Each row is a point on a landscape with many valleys, with its height.
From any point a ball rolls to the lowest of the 2 points nearest to it. It stops when none of these is lower. Distance is the straight distance between rows; heights are no part of it.
Z651: [ 96  91 176 150 123  82 125 172 102 116 120 156 119 107 115  97  79 119
 153 126 134 106 171 109 167 137 125 177 101]  h=655
Z250: [116 137 171 158 152 121 140 150  77  66  90 133 131 130 163 146 103  92
 116  72 170 112 107 133  98  95  83  87 121]  h=747
Z142: [120 142 169 143 116 131 160 134 130 156  87 124 131 179 150 115 142 129
  38  99 183 138  54 132 126  59  55 110 147]  h=353
Z990: [117 101 118 113 125 133 153 163 139  82 186 146 104 115  84  55 105 161
 160 138 121 147 134 117 154 146 127 139  93]  h=532
Z842: [112 137 136 122 138 151 158 132 147 141 125 131 157 144 115 104 127 136
  76 122 125 117 112 196  92  91  93 103 160]  h=343
Z580: [104 127 139 128 112 109 158 189 125 108 122 151 134 160  98  97 128 162
 110 128 145 149  98 148 132 105  79 110 122]  h=450
Z133: [161 140  95 119  84 107 108 106 125 157 119 114 134 123 124 180 151 109
 163 171  97 125 132 119 101 150 158 125 134]  h=306
Z783: [113 130 160 109 105  97 112 147 112 133 124 136 120 101 109 110 120 137
 153 146  92 109 171 132 142 128 128 174 100]  h=680
Z568: [109 153 115 114 145 179 166 131 157 140 158 130 139 161 110  55 148 200
 104 149 107 162 116 174 113 114 125 147 113]  h=524
Z166: [119 114 111 145 141 126 132 170 107  58 164 142  96 135 117 114 124 150
 152 110 163 218  87 115 166 139 113 128  84]  h=671
Z614: [111 134 136 144 138 131 153 143 141  89 178 133  97 152 126 125 135 132
 134 123 165 252  77 128 201 111 118 157  73]  h=698
Z538: [145 115 116 107 107 143 130 143 129 120 143 117 136  89 100 113 136 115
 131 123 111  66 137 131  83 133 125  94 141]  h=141
Z117: [179 110  97 142 133  83 107  81 160 117 130 114 128  73 133 130 134  98
 140 156 115  45 155 105  93 156 133 123 154]  h=364
Z875: [118 120 108 123 114 118 131 153 130 116 155 132 134 120  92 111 131 177
 145 161  97 170 100 139  93 139 164 131 117]  h=144
Z336: [159 142 106 138  92 104 117  86 147 159 152 118 123 130 127 139 160 161
 172 187  76 135 122 104  94 164 189 153 103]  h=346
Z731: [159 130  82 137 128 107  95 122 107 119 141 142 140 134 122 162 136 137
 190 126 113 164 112 102 131 156 164 162 101]  h=277
Z185: [120 155 126 111 162 214 135  58 179 180 130  81 139 137 144 152 152 123
  78 161 103 150 138 181 138 129 170  92 188]  h=453
Z813: [107 132 142 144 115 136 194 144 165 162 118 149 147 157 119  63 116 170
  51 124 150 124 115 198  80  73  64 127 155]  h=397
Z218: [110 127 104 146 154 165 177 139 156 133 151 128 146 153  98  69 142 222
  75 125 135 163 121 195  77 132 118 137 139]  h=496
Z462: [120 151 120 124 119 146 136 142 142 113 189 144 112 136 103 122 151 146
 157 151 124 227 105 128 199 117 157 169  82]  h=719
Z475: [100  84 155 114 133 118 154 158 167 104 191 156  95 115 103  63  88 122
 159 128 126 176 140 105 208 126 122 152  81]  h=569
Z713: [125 154 120 105 107 147 124 121 138 155 150 128 145 141 119 128 152 164
 151 166  77 163 119 138 113 139 179 151 110]  h=261
Z94: [149 145 102 148 150 164 135  87 128 136 140  84 152 164 132 148 158 172
 123 135 104 166  93 141  79 164 185 129 115]  h=365
Z919: [116 126 125 136 163 122 103 146  78  84 115 148 128 146 150 143 114 125
 145  78 155 164  88 112 115 134 100 141  99]  h=452
Z628: [139 127 126 122 108  90 111 117 130 129 139 124 117  72 102 104 127 161
 160 155  68  81 168 107 103 147 148 158 107]  h=699
Z235: [147 133 115 113 109 128 127  49 187 164 146  86 140 113 150 168 163 103
 117 155  78  89 140 142  86 145 165 113 165]  h=322
Z383: [117 180 123  64 123 143 114 116 131 165 130 147 124 140 134  90 135 134
 176 161  88 131 158 101 176  98 143 177  87]  h=602
Z223: [122 135 117 138 160 197 152 115 148 152 134  91 161 163 120 118 167 191
  92 134 117 170 120 159  72 162 175 119 136]  h=421
Z711: [116 138 155 138 134 136 155 137 133 106  94 138 147 140 144 130 117  64
  77 108 179 113  97 165 137  62  70  69 168]  h=328
Z958: [144 119 122 140 102 111 127  97 150  97 131  92 146  83 132 174 130  58
 116 131 121  84 127 145 104 118 146  71 171]  h=318
Z15: [161 134 116 127 102 151 128  79 176 133 161 107 117  63 122 103 143 105
  92 157  84  66 135 173  86 123 120  74 166]  h=337
Z69: [164 130  97 131  73  97 120 117 146 130 154 133 105 117 126 147 148 148
 213 155  96 133 190  52 172 164 188 181  85]  h=737
Z833: [125 110 134 161 133 120  93 172  63 137  75 147 120 154 157 156  94  88
 156  88 161 124 167 100 182 155 116 130 111]  h=566
Z278: [120 119 170 154 141 120 137 154  99 107  95 144 148 109 126 117  95  64
 114 104 163  56 158 145 133 102 104 110 145]  h=704
Z920: [136  81 119 199 133  92  96 166  65 111  97 141 120 122 151 171  90 121
 167  85 155 103 200  82 134 199 170 110 141]  h=451
Z25: [167 132 122 128  84 104 109 105 133 144 113 107 126 102 130 191 147  81
 140 155  99  83 141 119 116 141 142  80 161]  h=195
Z786: [160 132 114 130 106 107 121  85 162 155 155 119 124  64 119  98 141 158
 138 162  75  62 135 101  57 146 159 141 120]  h=716
Z865: [162 142 105 100  85 104 103 118 138 154 110 131 107 106 138 135 152 147
 187 152  79  83 210  56 153 156 154 146 107]  h=715
Z789: [132 165 125 110 138 168 118  68 107 149 120  89 125 148 150 226 150 106
 107 115 125 156 101 166 126 126 135 111 156]  h=506
Z468: [193 133  96 133 109  73 107  73 198 184 131 143 115  68 168 122 162 133
 159 180 111  58 159  34  92 145 151 133 118]  h=473
Z305: [ 94 132 137 153 126 110 167 159 135 122 121 130 111 183 147  93 156 186
  76 111 193 208  59 131 132  92  76 149 108]  h=444
Z234: [117 162 125 107 162 159 150 105 111 124  90  86 127 180 163 144 127 107
  77 117 164 154  74 155 117  90  75 107 128]  h=577
Z453: [148 117 110 140 145 131  90 143  85  92  96 121 128 103 153 169 128  64
 148  96 160 108 140 106 117 153 123  85 140]  h=391
Z536: [144 136 117 108 118 164 139 109 149 134 151 104 143 112 109 120 153 133
  97 134  93  92 121 173  77 124 120  94 153]  h=259
Z917: [120 123 166 146 133 111 135 155 115 134  86 148 149 151 135 111 114  88
  82 109 173 123  76 132 125  75  76 119 130]  h=276
Z808: [157 100 128 172 107 103 134  95 153  80 144 114 138  53 119 138 107  67
 117 123 124  33 149 139 101 121 140  75 176]  h=400
Z655: [100 145 122 135 137 127 168 150 146 141 102 126 144 185 147 106 158 171
  55  93 186 165  74 148 112  81  64 116 143]  h=401
Z576: [101 121 153 154 153 112 149 158  87  72 120 135 146 116 112 128 103 145
 101  80 162 123  86 151  68 103 109 112 132]  h=766
Z221: [137 141 123  75 115 107 102  87 172 149 110 143 131  72 159 124 138  90
 157 142  79  73 206 117 114 119 130 122 149]  h=714
Z469: [116 105 170 163 111 110 147 188 104 130  90 150 124 147 131  78 108 119
  88  98 196 128  72  85 141  85  83 130 112]  h=167
Z699: [127  86 120 148 144 118 129 156 118  58 185 139  87 121 106 128 105 128
 176 103 144 197 120  95 192 170 141 130  80]  h=640
Z39: [104  90 184 179 133 101 135 185  85  92 109 153 105 145 145  97  85 122
 119  71 185 157  81  84 158 112  93 135  85]  h=285
Z425: [106 143 131 134 155 130 138 154 101  85 113 128 116 175 164 116 129 156
 110  88 171 196  65 117 118 108  78 139  86]  h=490
Z673: [169  89 113 158 134  74 102 124 114 104 104 128 127  92 135 155 116 109
 160 128 131  48 178  80 109 178 149 118 148]  h=262
Z503: [107 138 150 111 111 156 150 116 158 114 125 117 138 113 130 132 114  56
  83 129 143  92 123 186 157  65  86  73 185]  h=240
Z131: [142 193 113  72 126 152 100  84 129 184 130 134 137 153 135 163 157 137
 162 156  85 123 149 118 160 109 161 169 123]  h=605
Z144: [118  66 130 140 138 109 138 161 146  89 191 145  88 100  96 109  81 113
 184 119 124 183 169  88 208 168 164 131  92]  h=607
Z329: [ 92 108 170 138 116 103 128 178 107 129 124 137 122 123 107 101  96 126
 129 128 145 156 108 119 166 108 111 177  86]  h=628
Z484: [170 110  95 174 129  90  85 106  98  92 111 126 125  86 159 205 130  86
 158 102 150 109 118  94  80 159 144  97 141]  h=474
Z922: [127  99 119 153 143  87 103 145  85  72 142 131 125  93  93 139  96 159
 149 104 127 114 107  97 101 156 154 139 119]  h=798
Z747: [118 109 131 143 145 113 133 149  98  82 149 132 141  92  76 117 103 169
 110 110 124 107  98 142  75 129 138 135 134]  h=782
Z349: [108  96 177 148 134 107 145 170  93 104 109 154 128 135 119  85  78 103
 133 106 160  79 128 136 124 120  99 144 117]  h=682
Z43: [131  84 126 133 132 101  92 146 119 117 134 175  99  79 118  79  92 149
 168 141 108  64 180  90 115 181 156 124 144]  h=429
Z923: [184 115  90 148 120  66  94  86 157 148 128 141 119  78 139 146 151 129
 160 177 127  78 145  65  87 170 161 151 136]  h=430
Z604: [107 142 126 114 140 145 163 143 161 127 171 139 123 160 107  38 126 171
 125 150 123 174 102 138 169  95 107 168  81]  h=553
Z570: [ 98 130 130 160 170 173 163 134 139 134 120 108 150 169 129 114 156 196
  72 119 148 185 110 191  73 149 135 124 143]  h=461
Z181: [154 108  98 134 127 100  83 142 106 126 117 145 133 106 127 155 130 115
 179 125 127 103 158  84 128 175 151 143 124]  h=97
Z859: [101 145 155 125 115 129 139 154 113 149 122 118 119 160 118 117 127 136
 108 145 148 192  81 138 163 104 112 179  84]  h=600
Z817: [103 146 159  82 117 157 148  82 163 161 129 108 138 138 141 153 117  83
  87 141 101 104 133 193 139  85 112  97 183]  h=109
Z398: [145  80 125 167 151 112  97 154  94 106 113 147 121  97 127 112  95 118
 146 109 133  49 176 101 117 178 144  87 159]  h=358
Z939: [113 145 149  99 120 134 133 156 133 152 113 146 143 142 110  95 122 132
 103 140 111 117 118 157 131  89  83 120 131]  h=399
Z248: [127 119 167 172 154 109 135 135  83  57 110 144 147  89 134 147  97  75
 124  82 171  65 139 139  98 114 125  83 152]  h=726
Z113: [124 114 145 123 128 127 104 167  94 158  80 151 126 166 148 122 101  71
 140 115 164 123 128 102 173 123  93 129 117]  h=603
Z796: [135 123 121  95 131 118 111 139 117 147  97 134 148 145 134 152 113  71
 147 114 122  95 152 115 157 123 107 120 142]  h=636
Z247: [133 169 130  69 124 159 106  98 114 185 128 147 130 171 134 186 149 122
 142 131 113 142 107 142 161 115 129 145 140]  h=576
Z949: [171 133 103  95 102 100  96  96 165 157  98 134 117  88 154 156 153 106
 169 147  93  65 223  70 136 142 140 118 149]  h=694
Z967: [134 131 120 100  97 104 120 129 131 130 139 137 119 145 132 139 128 126
 200 130 107 144 184  89 190 147 154 192  85]  h=757
Z470: [149 152 116 128 117 147 104 119  91 113 123  98 119 126 138 196 167 120
 126 118 131 146  93 141  93 150 128 108 131]  h=445
Z343: [146  70  94 177 136  93  83 148 106 125 139 154 102 106 134 136 101 157
 187 116 129 134 206  54 177 202 186 156 116]  h=565
Z799: [143 124 120 102 122 122  92 130 128 158  90 135 131 117 144 160 120  78
 153 118 109  69 217  95 175 137 123 119 156]  h=665
Z415: [134 139 116 124 127 167 117  35 186 165 144  64 142 117 154 195 152  91
  99 148  96 136 135 161 136 136 182 102 190]  h=398
Z178: [119 160 125 110 148 172 133  95 125 122 112  83 131 144 141 178 147 103
  75 125 140 140  98 183 121 102 102  82 164]  h=546
Z906: [124 176 137  73 154 179 123  63 123 192 128 101 132 160 139 201 137 117
 101 137 119 138 111 162 162 101 135 134 167]  h=545
Z407: [ 95 152 145 120 160 199 168 106 148 187  91  90 139 170 142 142 144 145
  36 135 161 167 111 182 125  99 109 110 171]  h=519
Z328: [135 150 109 132 151 129 103 128 102 116 138 138 141 161 129 142 141 143
 159 120 125 182  84 133 148 136 134 160  91]  h=372
Z947: [122 149 133  67 120 141 131  57 172 167 130 107 139 127 152 149 139  90
 120 147  76  97 166 171 115 115 138 126 166]  h=232
Z581: [100 159 147 121 135 169 162 121 129 176 120 112 116 205 137 118 147 175
  77 144 166 207  68 135 160 102 114 170 105]  h=571
Z199: [136 112  97 130 121 101 112 136 133 111 164 144 128 105 101 117 116 155
 192 152  98 156 123  90 133 152 179 158 102]  h=279
Z254: [129 112 125 114 126 141 122 166  97  94 126 130 131 121 113 132 140 105
 134 102 146  99 116 128 100 143 110 100 136]  h=275
Z356: [124  86 117 181 141  97  94 171  75 115 108 148 117 123 139 147  79 127
 178  94 149 144 181  87 180 178 154 151 105]  h=513
Z805: [103 157 142 101 142 182 159 125 125 168 117 101 136 184 120 120 150 167
  69 138 147 161  96 171 129 106 112 142 131]  h=547
Z623: [127 150 121 106 126 157 122 147 100 109 135 116 126 141 117 140 177 156
 106 126 144 143  99 154 106 134 110 114 130]  h=376
Z154: [100 109 125 116 111 116 164 186 143  97 158 168 116 119  81  50 103 186
 125 142 123 143 123 150 125 114  95 123 120]  h=493
Z301: [105 163 141  76 128 144 146 112 156 160 151 139 129 165 127  59 124 152
 146 149  80 143 129 134 153  96 132 182  83]  h=579
Z607: [ 97 142 139 107 157 224 156  89 188 194 119 102 142 139 138 114 147 140
  54 138 118 148 154 197 112 117 138 101 184]  h=487

Where does a ball stop that starts at each point below?
Z799: Z181
Z425: Z469
Z250: Z817
Z628: Z817
Z166: Z842
Z383: Z875
Z607: Z817

Call two points neighbours if one is among the 2 nearest of the other. Go from one point of each pair to the other, from neighbour to neighbour, staying as low as possible. Name the highest point that can't be avoided.
Z25, Z842: Z425
Z538, Z181: Z484
Z731, Z25: Z336
Z469, Z842: Z655
Z181, Z875: Z199
Z817, Z469: Z711
